Points on a hilly landscape, in no order, each with its height.
A ball rolls from a point to the lowest of its 2 nearest points, and stops where none of them is lower. Distance is the straight distance between rows; heights are no part of it.
z_802 height 6.19: [-49  36 -59  -4  -6  -4  35  12  20  32  61 -27  17  15 -37 -30 -36 -26
  35  -5  20 -26 -24 -13]
z_619 height 2.58: [ -1 -25 -24 -20 -30 -20  24  67  15 -24  57 -48 -13 -34 -24 -15  -6  -3
 -30 -51  51  -6 -22  -7]
z_165 height 2.82: [-28  17  43  -4 -33 -31  22  -3   1  59  20  -5   5   5 -42   2 -98 -44
 -14 -30   5  31   3 -31]
z_98 height 8.39: [ 13  10  14  35  25  55 -18   1  19  48   6  -8  15 -15  35  16 -46 -28
  45  13 -32 -22  29  24]
z_714 height 2.83: [ 13 -61  34  15  18  30  19 -16  29 -38  -7  -2  -8 -28  22  -8   0 -37
 -69 -21   9  11   4  -5]
z_649 height 4.08: [-24  13 -24 -40 -29 -54 -18 -42  32 -34   5 -26  45  -4 -23 -48  39  -5
 -39 -31 -56  47   9 -23]
z_746 height 2.25: [-50  37 -57  62  52 -11  29 -64   6  21 -24  14  36  75 -34 -12 -21  20
   8  -7   1   0 -19   8]
z_52 height 5.65: [-43 -36 -11 -15   1 -33  -2 -11 -21 -28 -23  15 -41  31 -24 -25 -22  13
 -63   5  43  36  40  51]
z_120 height 7.35: [ 10  22  45  23  35   9  20  56 -26  -1 -24  40 -11  45  36  10 -61   5
 -37 -43   9 -60 -11 -34]
z_330 height 3.56: [-30   3  -7 -54   4 -29  -7  60   5  49  16  -7 -36   9 -12  -1 -42 -33
 -11 -52 -27  -5   3  17]
z_910 height 6.74: [-24 -13 -40  45 -14 -10  -8 -38  -5 -26  11  18 -80  89  14  48 -35  34
  19 -10  -8 -28  57  -5]
z_267 height 3.21: [  4 -14  35 -14  47  47  37 -16   8   1  -1  17  25 -24  16 -28 -32 -27
 -66  -4   8   3  22   0]
z_911 height 3.22: [ 21 -16 -16  25  18  -2  40  -1  17 -30  -2 -22  23 -57 -54   2  27  17
 -16 -29  52  12 -33  30]
z_320 height 1.47: [-38  39 -44  29  17 -20  36 -55   4  -3  25   4  45  43 -13 -27  10  36
  16  11 -17   2  15  -6]
z_912 height 4.60: [-29  -1 -48 -22  -5  36  26 -43  49  56  36  -5 -19  17 -43 -26 -29 -32
  22  39  55  42  41 -26]
z_852 height 2.29: [ -1  39  39  42   5  16  18 -16 -21 -65 -46   6  52 -24   7 -37 -37 -37
 -20 -16  -6  26 -12  -3]
z_519 height 8.08: [  1  -6 -32  -3 -32  10   2 -16  -1  41  30  23 -44  74 -11  16  -3  20
  19  82  89  -4  27 -23]
z_357 height 2.71: [ 20  48  13  35  16 -14  31 -40 -19  11 -28   7  69   0  17   7  25  21
  17   8 -59   8 -41 -41]
z_173 height 7.55: [-33  23  15  -2  43  52  -9 -19 -28  29 -18  58  -7  73  21 -15 -63  26
  26  69  68 -25  53  18]
z_637 height 1.30: [ 35 -41  40 -47 -59  12 -27  32  -2 -94  13 -38 -25 -66  53  -7  14 -34
  14  17 -12  22  -4 -24]
z_761 height 1.34: [ -8  12  87 -10  19 -16 -26  68 -15 -14  10  21  33 -64  17  -5  33  -3
 -44 -42 -25  17 -76 -16]
z_532 height 4.26: [ 43   3  -7   6 -27 -13 -64  34  19  23 -46  -4 -17 -30 -26  19  52 -16
  -8 -56 -17  32 -10   1]
z_982 height 7.60: [ 27 -22   8  38  21 -23  56  12  16 -18  35  -3 -30  23   1  55 -14  55
  -9 -65  26 -59 -22 -19]
z_592 height 5.37: [-40  10  53  -6  -9 -29  56  -4 -16  11  34 -19  34 -11  19  11 -46 -15
  26  12 -60   0 -55   3]
z_493 height 5.68: [-48  -1   2 -18   1 -66  21  17 -23   6  -2  -8  22 -30 -32   3  43  28
  -9  -1 -11   7 -80  47]
z_43 height 7.87: [-10  27 -17 -27  17  44  27 -13   1  42  16  44 -37  88 -13  12 -18  46
  37  48  98 -23  38 -17]
z_326 height 5.34: [-31  -6 -24  18   7 -13   3  10 -32 -55 -41  20 -36  48 -10   1 -16  25
 -14   9  71 -34  -1  62]
z_121 height 3.69: [-17 -16  13 -30   2 -46 -20  40 -31 -37 -20   0 -38 -24  40  18  47  32
  28 -29 -59 -22 -43  32]
z_552 height 2.19: [-14 -13 -13 -24   8  28 -40  51 -26 -31   7  -2   7 -34   3 -37  18  -5
 -37  18  35 -19  -7  55]
z_609 height 1.76: [-39   5 -23  70  25 -43 -39  -9  13  71  32  17  27  53 -55  -6   8  72
  -8 -22   7   3  17  12]
z_925 height 6.64: [-49   4 -40 -24  36   1   4 -38  -8  11 -19  36 -16  74  39 -30  12   0
  -3  44 -17 -33  26  20]
z_311 height 5.46: [  0 -42  38  50 -24   5   4  34  10   7  56 -11 -35   3  36  43 -38  10
  35  15  -2 -26 -16   6]
z_509 height 2.08: [-33  -7 -47  50  49  54  17 -27  16  10 -14 -13  32   2  11   4  10 -48
 -13  17  -9 -31 -78  40]
z_301 height 4.88: [-28  -7 -11  33   4  -5 -13  11 -42 -17 -17  25 -18  66  27  29  -9  31
   9  66  47 -60 -25  38]
z_599 height 6.05: [ -7   1 -33   9   3  -2 -50 -11 -17  23 -16  15  -3  21  -3  -7  37  65
  40  57  12   5  49  68]
z_660 height 3.99: [ 21  -8  44   7   9 -36  -4  12 -50 -19 -33  12 -32  -9  28  59  34  62
  57 -21 -38 -23  -9  43]
z_242 height 3.76: [ 42  12   0   7  44  52  -9 -19  13  47 -64  13  26 -34 -41  14  15   4
   8   3  21  18  34  53]
z_937 height 3.98: [-23 -30  -3 -25 -59 -57  22 -21  -1   8  51   4 -21  41  -8  -5 -13 -14
 -42  30  12  23   9 -47]
z_445 height 1.71: [-37  35  31  57   1 -28  24 -30 -26 -45  -5   5  36  31 -12 -22 -55   9
 -16 -40 -33  27   1 -19]
z_656 height 2.84: [  3  34  20  25  41  70  -3  18  -8 -30 -28   7  58 -31  -3 -39 -38 -41
 -42  -6  49 -15  -1  28]
z_100 height 4.27: [-17 -23 -50 -35 -23  55  27 -39  50  35  27 -14 -19  -4 -28 -20   5 -82
 -25  59  45  28 -13  -5]
z_482 height 1.66: [ 14  26  -5 -39 -23  17 -82  81 -14 -28  -5 -19  44 -47  -2 -49  25 -23
 -16   2  21  -1  -4   4]
z_269 height 8.50: [ 10  -9  44  83   9  28 -41  17  13  26  -7  -9  32 -33  26  21 -34 -24
  45   8 -32  11 -15  30]
z_564 height 2.88: [-11  22 -18  26   8  20  27 -37  34 -14   6 -23  45 -30 -43 -40 -39 -28
  -2 -46   3  40  41   2]
z_213 height 4.94: [  0  -8 -15   9 -58 -64 -40  -1  16  19  32 -31  -4  -4  -9  20  63  16
  43  -8 -41  29 -20  -6]
z_171 height 5.43: [ 40   5  -9 -25  10   3 -16 -43  10 -52 -11 -22  15 -29  18 -25  43  28
  42 -16 -57  18  71 -14]
z_457 height 3.02: [ 32  63  16  18 -23 -20  14 -15 -10 -29 -27   8  66   2  14  -2  38 -14
  -1   6 -31   4 -84 -87]
z_237 height 2.54: [  6 -10  49  60  19 -58 -29  23   3  23  -5  27   3  -6   3  32  20  37
 -18 -56 -28  19 -23 -14]
z_582 height 5.27: [ -1  37  26  -3  -7 -30   8  27 -32  58  20  10  20   0 -29   0 -32  58
  12   9  35   2  12  23]
z_247 height 7.75: [ 52 -16  -5  17  46  19  41  -2  28  18   5  12 -39  28  25  62 -13  32
  31 -52   2 -65   8 -16]
z_834 height 3.92: [ -2 -29  -4  14   0  26  15 -18  25  57  17  16  10  15 -14   5   7 -35
 -48  39  43  -6 -39   2]
z_265 height 6.86: [ 39   1  -5 -64  23  26   8  20 -26 -62 -17   7 -30 -10  48 -33  48  -4
 -26 -29 -20 -56  -2 -48]
z_483 height 7.05: [ 21   6 -35 -41  37  67 -16  -9  15  30  34  22 -12  27  49 -47  26  12
  19  50  10 -45  66 -29]
z_259 height 5.97: [ 32 -31  36 -48 -23 -50  11   0 -50  -2  -6   4 -40 -22  -5  28  17  84
  -4  -4   4  24  41  16]
z_503 height 6.98: [  28   27    5 -106   -9    2  -20   30  -21  -19  -10    5   -8   -6
   27  -35   23  -13  -12    1  -36  -13   39  -43]
z_113 height 1.83: [ 64  16  36  -1  20  64  28   1  26 -15   4 -17  62 -65   7  26  46 -29
 -10  -8 -13 -16 -76 -59]
z_577 height 4.99: [-21  -4 -12 -40  23  -5  13   0  12  88  50   4  -2  11 -33  -9 -22  26
   9  18  39  22  46   8]
z_68 height 3.33: [ 56   3  -6   5  34  59  36 -30  42  -8 -28 -14  13 -61 -36   1 -13 -12
  11 -36  17  36  51  19]
z_35 height 0.83: [  -1    5   66   21   16  -13   -8   41   24   21   23   -6   54  -71
   -5   20   31  -26  -31  -39  -26   21 -111  -54]
z_472 height 8.17: [ 22  -4 -21  38  61  57 -27 -16  27  48  -8  25  -6  27  33  24  -2  19
  46  22   6 -50  36  20]
z_704 height 5.53: [-62  -6  15   0   3 -60  40 -12 -35  18  16   3   1  17  17  10  -8  31
   8  29 -51 -12 -49  21]
z_382 height 3.50: [-61 -27  28  58  -2 -46  15 -73  16  44  -6  13 -29  53 -23  26 -81 -25
 -15 -24 -28  31  17  -4]
z_748 height 4.81: [  3 -15  25 -17 -49 -63 -40  -3 -13  38  20 -13 -10  -2   4  27  15  38
  30  -6 -71  48  44  -9]
z_989 height 4.74: [  2 -60   5  -5  -9  10 -45  36  28  50  17 -26 -22 -34 -26 -23 -36 -39
 -67 -13  43  52  38   4]
z_317 height 0.82: [-59   3 -22  43  -5 -58 -10 -48  -4   8  39   7  37  33 -27 -32  15  49
 -12  -5 -38  32  17  -7]
z_895 height 2.18: [ 22  30  -8  39 -22   1  41 -63 -14 -32 -10   9  24  20   9  18   9  23
  57   5 -28   2  27 -22]
z_850 height 6.83: [-44  -4 -32  -8  32   5  44 -69  11  12   7  46  -4  79  22 -29   2 -11
 -44  51  10 -11  27 -27]
z_474 height 3.42: [  5  11  23 -64   0   1 -34  58 -17 -62 -27 -17 -26 -58  38   4  43 -21
  27 -43 -64  -6 -55  12]
z_516 height 5.98: [-24  -7  -2  -6  21  -2  44 -96  15  40 -15  22 -17  36 -21  19 -10  15
  20  42   4  55  33  29]
z_356 height 3.12: [-40  -6  30  -6 -41 -33  12  15  29 -31  48 -22  33  -8  17 -30 -16 -59
 -53 -28 -38  12 -46 -69]
z_460 height 1.94: [ -2 -16 -34  12  16  44   5  14  49 -15 -10 -30 -26 -14   5  11 -19 -71
  -5 -53 -25 -38 -21  21]
z_56 height 3.11: [-34  16 -10  50  -5   7  -8   4  -8  10  31   1  76  23  22 -52  13 -10
 -26  68   9  -5 -40 -12]
z_466 height 6.38: [ -4   3  20 -10  31  11  53 -36 -26 -30  -8  28 -54  39  27  34 -61  31
  44  20  11 -55  48  21]
z_335 height 7.30: [-46  13 -24  44  -4 -28  14 -10 -16  -1  45   2 -18  55 -68  33 -56  69
  27 -12  67  -4  34  12]
z_873 height 5.80: [ 24  -9  56 -14  -3   5  29 -73  -9  31 -19  20  -7   2  -4  20 -35  16
  16  49 -18  74  75  -3]
z_101 height 4.59: [ 46 -44  29 -19  43  11   5  10   2  49   3  16 -36 -10  57  52  57  17
  13  -9 -53 -56 -24   6]
z_589 height 5.61: [ 53  -5   3  18 -42   1 -36 -21  -3 -75 -17 -23   2 -46  18  -4  56  17
  53   9 -22  23  27  -8]
z_543 height 6.09: [ 18 -16   7 -46  10   4  78 -23 -31 -49   3  15 -41  10  15  10  -3  36
  17  28  37 -42  11   7]
z_307 height 4.96: [ -7  14 -34 -20 -11  56  -8 -53  40  17  -9 -10 -23   3 -16 -24 -37 -60
  40  35   9  62  70  -4]
z_566 height 2.10: [ 18 -44  22  76  50  41  -7  48  15 -21  19  -1   2 -43  25  26  17  16
 -14 -22  36 -35 -72  21]
z_345 height 6.53: [ 26   0  17 -29  26  83  21  15 -33 -12   0  12   8 -22  39 -11   1 -19
  -1  66  25 -71  -8  13]
z_163 height 4.95: [-10 -40  15  35  -3   0 -57  61  19  31  20   5 -14  -3  -9 -16 -14 -29
 -75 -17  54  12  -4   7]
z_900 height 5.06: [-17  11 -24  19 -23 -43 -59  38  18   0  26 -31  30 -28   5  -6  67  18
  36 -17 -53   2 -63 -16]
z_415 height 5.24: [ 32 -27  20 -50  14  13  24 -24  25 -13  28 -25   7 -56  48  -7  22   9
  43  -2 -76  -8  38  -4]
z_502 height 1.87: [-30 -33 -53 -45 -38  -8 -56  38   1  18  30 -36 -37 -21   0 -19   7  -3
  17  49   1  23  28  42]
z_442 height 5.05: [ 14  14  44 -28   8   2  -1  21  37   9  41 -23  46 -39  41 -13  -1 -16
  21 -27 -86   3   2 -39]
z_306 height 6.39: [ 47  -1  32 -47   2 -22  79  -7 -21  31 -11   8  -1 -19 -33  48  20  25
 -33   0  31 -14 -42   2]
z_94 height 6.51: [ 22 -26  39 -76  38 -13  51 -19 -20  43 -43  33 -37  -2 -11  51  11  21
 -33   2   9  -8  -1  41]
z_686 height 0.47: [ 16  21 -35  77 -11  22   1  24  -2 -13 -18 -28  40 -22 -11  28  24  -2
  47  15  23 -26 -94   1]
z_216 height 7.07: [-54  10 -24  72 -17 -28 -39 -22 -19   4  35  25 -21  97 -34  30 -63  61
   2 -10  29  -7  39  -4]
z_348 height 6.01: [-16  -3  35 -27  -4  25 -15  12 -49 -36 -40  10   3 -17  65  -8  14 -50
  17  59 -50 -33 -47  34]
z_951 height 3.84: [ 26  13 -66 -24  -7  -8   9 -26  12 -54 -53 -15 -24  -1 -44 -19  14  -4
 -16 -45  15  20  51   1]
z_469 height 7.08: [  8  19  43 -69  -1   1 -20  46 -74 -17 -19  21 -12  -6  50 -37  -1  12
  -6  20 -26 -25  30  -3]
z_177 height 3.06: [ 38 -14  44 -61  15  34 -24  60 -24   5 -35 -14 -31 -81   5  20  25 -22
   7 -27  -7 -23 -30  35]
z_530 height 6.49: [-10  -7 -48  56 -46 -19 -19 -14  12 -45  10 -14 -46  51  17  14 -10   3
  23  -5  -8 -22  15 -12]
z_945 height 4.28: [ 66  -3  48 -21  34  -1  -3   2 -33  17 -49  22 -28 -26  30  43  41  48
  31 -24 -51 -42 -12   6]
z_8 height 5.81: [-28  43  -7  22  14 -29  14  14 -38  25 -36 -22  49 -14 -32  11   5  37
  49  12 -22  -2 -63  60]
z_574 height 6.72: [ 16  27   1 -13  17  38  13  -2 -13  -9  -7  21 -46  33  14   2 -68  29
  25 -17  24  -9  98 -13]
z_133 height 3.23: [-17 -18  40  -5 -14 -23   4  46  22  62  22 -24 -25 -26 -37  33 -72 -30
 -13 -63   2  12   2  -1]
z_510 height 3.32: [ 39  38  -3 -12 -60 -17   2 -21  19 -29 -11 -14  37  16  -7  -4  12 -46
  -1  -5 -13  20  -1 -84]
z_907 height 5.51: [ -3  52 -18 -57 -16  59 -25  16  -7   1  -6  -9  41 -23 -21 -53 -38 -64
  11  51  31  23  24   8]
z_243 height 4.54: [ -9 -43  12  -8 -14 -17 -35 -14  40  26  16 -20   3 -15 -12 -25 -35 -75
 -58 -20 -18  64  29 -30]
z_862 height 1.67: [-69  -5 -17 -38 -16  -5  14 -22  -2  12 -13   0  -5  15  -7 -24 -29 -64
 -20  30 -24  25  -8  48]
z_683 height 4.16: [ 58  29 -55 -22   3  38 -15 -12  -8 -33 -68   9 -32  -8 -30 -18  35  14
  17  -9  40  14  71   9]
z_583 height 5.25: [-38 -18  33  45  38 -15 -23  67 -12  18   4  15  34 -19 -14 -19  -6  15
 -67 -30  36  -7 -60  19]
z_775 height 5.13: [ 26 -36  24  24 -18  -5  12 -23  14  36  62   7 -14  11  33  33  -1  36
  12  30  -7   5  36 -28]
z_218 height 4.87: [ 51  32  52 -22  -5  10 -19  22  -3  34  29   9  27 -22  35   2   2  35
  24 -23 -58   1  56 -54]
z_141 height 2.68: [-39 -16  -4 -12   5   7 -22  23  -9  -4  44   0  31   4  23 -64   8   2
 -38  52  13  -6  14  25]
z_913 height 5.69: [ -1  67 -40 -70  -3  27  14   7 -16 -26  -6   4  46 -11 -28 -59   7  -5
  13  46  42  -6  22  -8]
z_365 height 2.81: [ 51 -37  -1  49  33  30  23  11  10 -32  11  -2  -4 -31  -7  33  30  34
  -4  -8  68 -39 -34  34]
z_899 height 5.77: [ 21   7   9  65  -2  -9 -37 -12 -18 -74 -55  -5  20 -45  10   4  52  26
  30 -15 -12  28 -16  16]
z_992 height 4.32: [-12 -22  14 -21   7 -15  -7 -23  21  31   4   7 -31  20   8 -13 -52 -25
 -46 -32 -46  54  78 -26]
z_27 height 6.50: [ 30  -5 -21  43 -13  40   7   6  -9 -90 -10   2   1  -4  34 -27  14 -14
 -14  -2  40 -27   8 -14]
z_322 height 2.14: [ 19   8 -49   6 -37 -28 -14  54   0 -26  22 -18  -3  -9 -21   3  53  22
   3 -16  46 -31 -42  -2]
z_765 height 5.88: [ 16  16 -43  72  23  11 -32  43   7   9  -1  15   6  48  22  -8  21  15
 -12 -22  17 -59 -33 -27]
z_376 height 7.26: [-44  28 -14 -11  76  12  15 -12 -18  25   8  39  25  53  -8 -20 -29  83
  10  29  42 -28  48  37]
z_569 height 6.23: [ 19   6 -26  85  -5  21 -14  -5  -2 -54 -18  18 -21  49  37   4   4   5
  22   1  27 -42  12 -19]
z_636 height 2.89: [-25 -17   9 -21 -22 -16  19  39  11 -50  36 -17   5 -17  -1 -34  -7 -44
 -80 -41  29   8 -40 -46]
z_169 height 6.41: [-22  -7 -38 -38  14  18 -15 -52   7  32 -36  32 -69  61  37   6  -5 -35
  16  33 -38   6  40  20]
z_61 height 4.14: [-25  -8 -13 -34 -36 -71  27 -15 -16 -14   7  19 -51  67  -1   1  12  31
 -49 -17 -12   1   9 -30]
z_595 height 1.05: [-44  -7 -42  30  30  32  20   4  28  12  -7 -13 -15  23 -16   9 -44 -74
  -6 -18  12 -38 -39  45]
z_496 height 5.66: [ 28  20  44 -44 -14  17   6 -33 -31  -3 -15   9  14 -24   4 -21 -25   7
  32  49  -7  55  77  -6]
z_847 height 7.00: [  0   4 -11 -37  58  25  -7  12 -10   5   7  21 -16  -4  -3 -30 -37  59
  18   5  34  -9 107  41]
z_571 height 4.01: [-62   4   4 -16 -13 -39 -10 -39  -3  44  -3  24 -47  65 -21   1 -79 -28
 -30 -28 -54  37  57 -21]
z_971 height 3.94: [  2 -28   0 -40 -27 -29  17 -54  21 -20  14 -10  36 -22 -13 -24  49 -12
 -35  39  -4  56   1 -14]
z_46 height 5.38: [-50 -10  11  14 -50 -58 -39  29  -9  22  -6 -12 -10  11 -23  -2  12 -56
 -30 -28 -26  18 -69  -4]
z_119 height 6.28: [ 13  13   3 -50 -17 -40 101 -22 -12   8  33   0 -24  -1 -35  26 -11  45
  18   8  35  -4  -4  12]
z_115 height 5.83: [ 11 -42  20 -33  -2 -36 -23   5 -41 -15 -49  20 -40   0 -10   3 -11  51
 -31  33  30  44  56  33]
z_407 height 5.28: [  8  17 -33 -33 -13  79 -35 -14  12   1 -26   6  -1   4   6 -47 -10 -53
  15  67  40  24  61   0]
z_984 height 2.42: [ 22 -74  22  -4 -15   2  14 -18  21 -50  20 -32 -31 -48  15 -16 -16  -4
 -38  12   9  57  50  -5]
z_991 height 4.44: [ 67  27 -15 -23 -22 -13 -46  51 -11  17 -28   2 -21 -18 -10  22  71  26
  22 -44 -11  -8  21 -31]
z_209 height 3.79: [-21  -8  10   1 -56 -61  30 -43   7  25  29   1  40   9 -28 -19  21 -10
 -40  32   9  39 -30 -48]
z_767 height 2.55: [ 29 -15 -48 -27  -5  -2   2  36   3  32  31  -6 -12   1 -17  11  78  19
 -25  10  39 -41 -25  10]
z_328 height 1.45: [ 18  40 -34  21  -1  -4  26  50 -19 -19 -15 -20   6  -3 -12  34  30   8
  47 -42   4 -54 -87 -11]
z_126 height 2.50: [ 48   2   3  -7 -46  18 -36 -15  59 -45 -12 -45  57 -60 -44  10  48 -60
   0 -27 -11  46 -42 -41]
z_229 height 1.79: [ 20 -39 -28 -33 -85 -27 -47  22  22 -69  18 -55 -38 -26  10  -1  18 -19
   5  18   1  48  28 -38]
z_75 height 8.62: [ -9 -41   9  56  10  31 -54  20  11  21 -22  -5 -14 -25  10  29   6 -35
  -2  10   8  -6 -18  79]
z_180 height 5.55: [-28   1 -28  80  43   0 -28  39  19  29  17  -2  40  16 -14 -17 -18  -8
 -30 -45  26 -30 -47 -10]
z_879 height 5.82: [ 20  11  27 -31  -8  22  -7 -30 -16  -5 -45  14  16 -24  18  -7   4 -35
   5  36 -44  13  16  14]
z_403 height 5.92: [ -2  -1  27 -68   2   7   1 -34 -15   7 -29   3  52 -31   8 -26  49 -37
 -32  60 -54  30 -19  23]
z_745 height 1.77: [ 12  38  49 -40 -15   5 -59  65  -1 -48   7 -12  56 -68   5 -34  21 -12
 -23 -30  -7  18 -50 -29]
z_579 height 3.52: [-36  -9  14  64 -19 -31  23 -25   5  42  40   9  48  29 -10 -12  -6 -15
 -47  35  16   5 -74 -36]
z_422 height 1.07: [-58  -9 -13   6 -43 -22 -34  -1 -11   7  -3 -16 -13  -3  -5  -9 -32 -33
  27  20 -22  28   9  55]
z_650 height 5.74: [-17  -5 -47  15   1  22 -12 -20   1 -10 -25  10 -34  28 -17  -3   2   0
  34  52  55   6  25  74]
z_575 height 5.67: [ 23   6  23   7 -57 -15  29  29 -26 -12  18 -16 -40  -7  11  46 -50   2
  62  -7  12 -11   0   1]
z_385 height 2.28: [-16  40  24  63 -27 -37 -12 -16   2  24   2   3  40   7 -35  -8 -52 -18
   2 -33 -25  31   5 -45]
z_646 height 1.31: [-24  -6 -36  82  -7  -1  13 -16  20  24   1 -38  43 -12 -30  19  21 -30
  29  16  -3  -9 -94  30]
z_206 height 4.21: [-30 -19 -13 -35  19 -30  -8  -1  43 -25   3 -15  11 -21  -4 -37  33 -22
 -41 -68 -57  27  -1 -14]
z_230 height 2.24: [-29 -18 -60 -49 -58 -35 -38  27 -12 -52   2 -45 -44  -7 -22 -31   4  13
  11   7  12  34  44  22]
z_522 height 7.04: [-37  -9 -19  11  22 -11  20 -79   5 -12  27  50 -26 107   3  -6  -6  58
 -26  30  43   0  53 -27]
z_464 height 2.23: [ 64  20  43 -35 -13  37 -12 -17  37 -46 -16 -33  68 -71  13   8  54 -34
  25   3 -44  18 -45 -39]
z_54 height 2.70: [ 45  -7 -42 -32 -29  30 -24 -12  39 -10  -9 -44  26 -50 -69   6  63 -51
 -30   2  34  32 -34 -16]
z_475 height 1.10: [  2 -23  28  58  48  19 -28  65  10 -22  15  16 -11 -14  75  21  33  14
  -3 -46 -19 -45 -85 -21]
z_939 height 3.55: [ 32  44 -25  25 -51 -16  -2 -24  -5 -53 -64   9   3  14 -30  -6  17 -27
  -6 -25  12  22   5 -45]
z_698 height 5.49: [ 13  28  20  -2 -31 -10 -29  23 -39 -19   5  -5  26 -24  -1 -11 -25  33
  25  20  16  22  64  16]
z_995 height 5.23: [-51  26  -2  55 -21 -57 -68  48   8  -1 -10  -7  11 -13  -9  -3  17 -13
  16 -55 -50  17 -72   2]
z_881 height 1.93: [ 25 -53  41  -3 -15  22  13   8  -1 -58  44 -24   4 -73  43 -23  -9  -4
   9  35  12  13  22  16]
z_631 height 6.22: [-11 -10  19  -9  31  62 -33  20 -45  13 -37  26   8   2  48  -4  13 -46
 -25  64 -24 -54 -56  38]
z_88 height 3.13: [-17  49 -39  73  33  11  22 -36  -7  28 -47  28   4  92 -19  26 -47   6
  30  -7  12 -27 -13 -19]
z_430 height 6.40: [-18  19 -23 -28  19  36  67  -7  27  40  53 -19   4  12   3   1 -26 -21
  24  11  -2 -38 -15  -5]
z_782 height 5.26: [ 27  23 -31 -38 -71  14  -5 -12  22 -18 -11 -32 -29 -10 -28   1 -54 -40
  44   6  21  58  56 -50]
z_479 height 7.94: [ 15  20 -31  16  70  29  26 -11  20  18 -19  12 -14  30   7  18  -9  32
  46 -40 -29 -48  35  13]
z_91 height 4.05: [ 29   2  12  -4  22   7 -33  30   5  63 -47  17  26 -39 -35  15  40   7
 -34 -18   5  10  -7  42]
z_959 height 2.98: [-16 -23  35  35  -6 -54   1 -40  -1  12 -25  19 -24  28 -18  38  -8   6
 -19 -30 -24  25  -4  17]
z_111 height 5.93: [-40  30 -59  64  15  -3  -1  30  20  32  49 -28  24  23 -25 -14 -49   8
  40 -25  17 -33 -10   5]
z_950 height 6.15: [ -2 -30  -8 -47  11  20  37 -76  14  37 -29  34 -59  42   6  26   4 -21
  14  62  10  24  20  12]
z_604 height 1.35: [ 32   5  38  23  14  21  22 -14  28  50   8 -10  63 -36 -23  21  30 -35
 -44 -19 -20   5 -76 -51]
z_217 height 4.65: [ 40  22   3 -37 -44 -34 -58  45 -22  25  14 -12 -35   8  11  13  14  36
  41 -18 -46   4  60 -45]
z_944 height 2.59: [ 15 -13 -23 -55  23  55 -13  26  17   9 -31 -27 -36 -35   5  19  27 -35
  16 -26 -36 -31 -13  55]
z_193 height 7.20: [ -6  50  43 -37  28  -7   9  73 -42  18 -26  26  10   6  23 -22 -41  -4
 -37 -27  -7 -33  -4  -7]
z_2 height 1.96: [-12 -12  48  62  46 -26 -20  40 -14 -14 -14  26 -11   2  63  27   5  48
   0 -54 -36 -15 -51  -7]
z_424 height 5.22: [-18  20  52   1  -7  12  12  24   5 -15  16 -29  58 -54  30  10 -12 -37
  31   7 -66   5 -64  -4]
z_184 height 7.47: [ -8 -14  -7  56 -13 -53  30 -18   6   9  38 -13 -23  25 -58  40 -32  49
   2 -48  51  -6  -2  -6]
z_166 height 6.80: [ 17 -11 -17 -44  29  71  24 -25   2  26  40  13   8   5  47 -21  38 -14
   6  81  -5 -48   9 -20]
z_507 height 5.87: [ 21  22 -35 -62   6  12  47 -23 -40 -27 -19  25   2   8  -6 -25  44  24
  -2  46  35 -35  15   6]
z_755 height 3.89: [-41 -22 -13 -29   9 -59  20  15   3   1  19  -4 -53  42 -13   5 -28  23
 -40 -69   2 -17   2  13]
z_633 height 4.40: [  4 -19  42  30  14 -32 -10  16 -47  -2 -18  33 -17  43  32  51   3  70
  13  35  14 -46  -8  33]
z_490 height 5.94: [ 13  20  13  49  34 -19 -20  -3  -9  -3 -50  -6  45 -50 -22   8  30  55
  43 -27 -19  23 -16  52]
z_122 height 6.68: [ 22 -10 -22 -32  -1  38  12   7  -9 -95 -24  15 -48   0  37 -37  -3 -39
 -34  -6  20 -28  30 -24]
z_459 height 2.94: [ 18 -15 -43   6 -25 -12   3 -27  33  22  17 -35  21 -29 -79  -5  27  -3
 -10 -20  43  37 -16   3]
z_858 height 5.44: [ 45 -10 -15 -31 -40   8  16  16   9  -5   0 -23 -56 -11 -13  34 -34 -15
  26 -20  21  19  39 -26]
z_692 height 4.90: [ 37 -40  24 -27 -17 -17  38 -28  12  25  13   4 -45   7  40  47  30   0
   4  13 -34  -7   1 -31]

Call two points neighbours if one is among the 2 nearest of the other. Go from one point of each pair to the other, from neighbour to neighbour, staying as low as possible. Name the highest point that can't be avoided.
z_482 and z_35 => z_745
z_475 and z_35 => z_911
z_637 and z_422 => z_230
z_595 and z_686 => z_509

For each start below, name the point where the ball stops.
z_847 => z_482
z_650 => z_595
z_765 => z_475
z_472 => z_569
z_698 => z_482
z_52 => z_595
z_802 => z_475
z_311 => z_595
z_575 => z_482
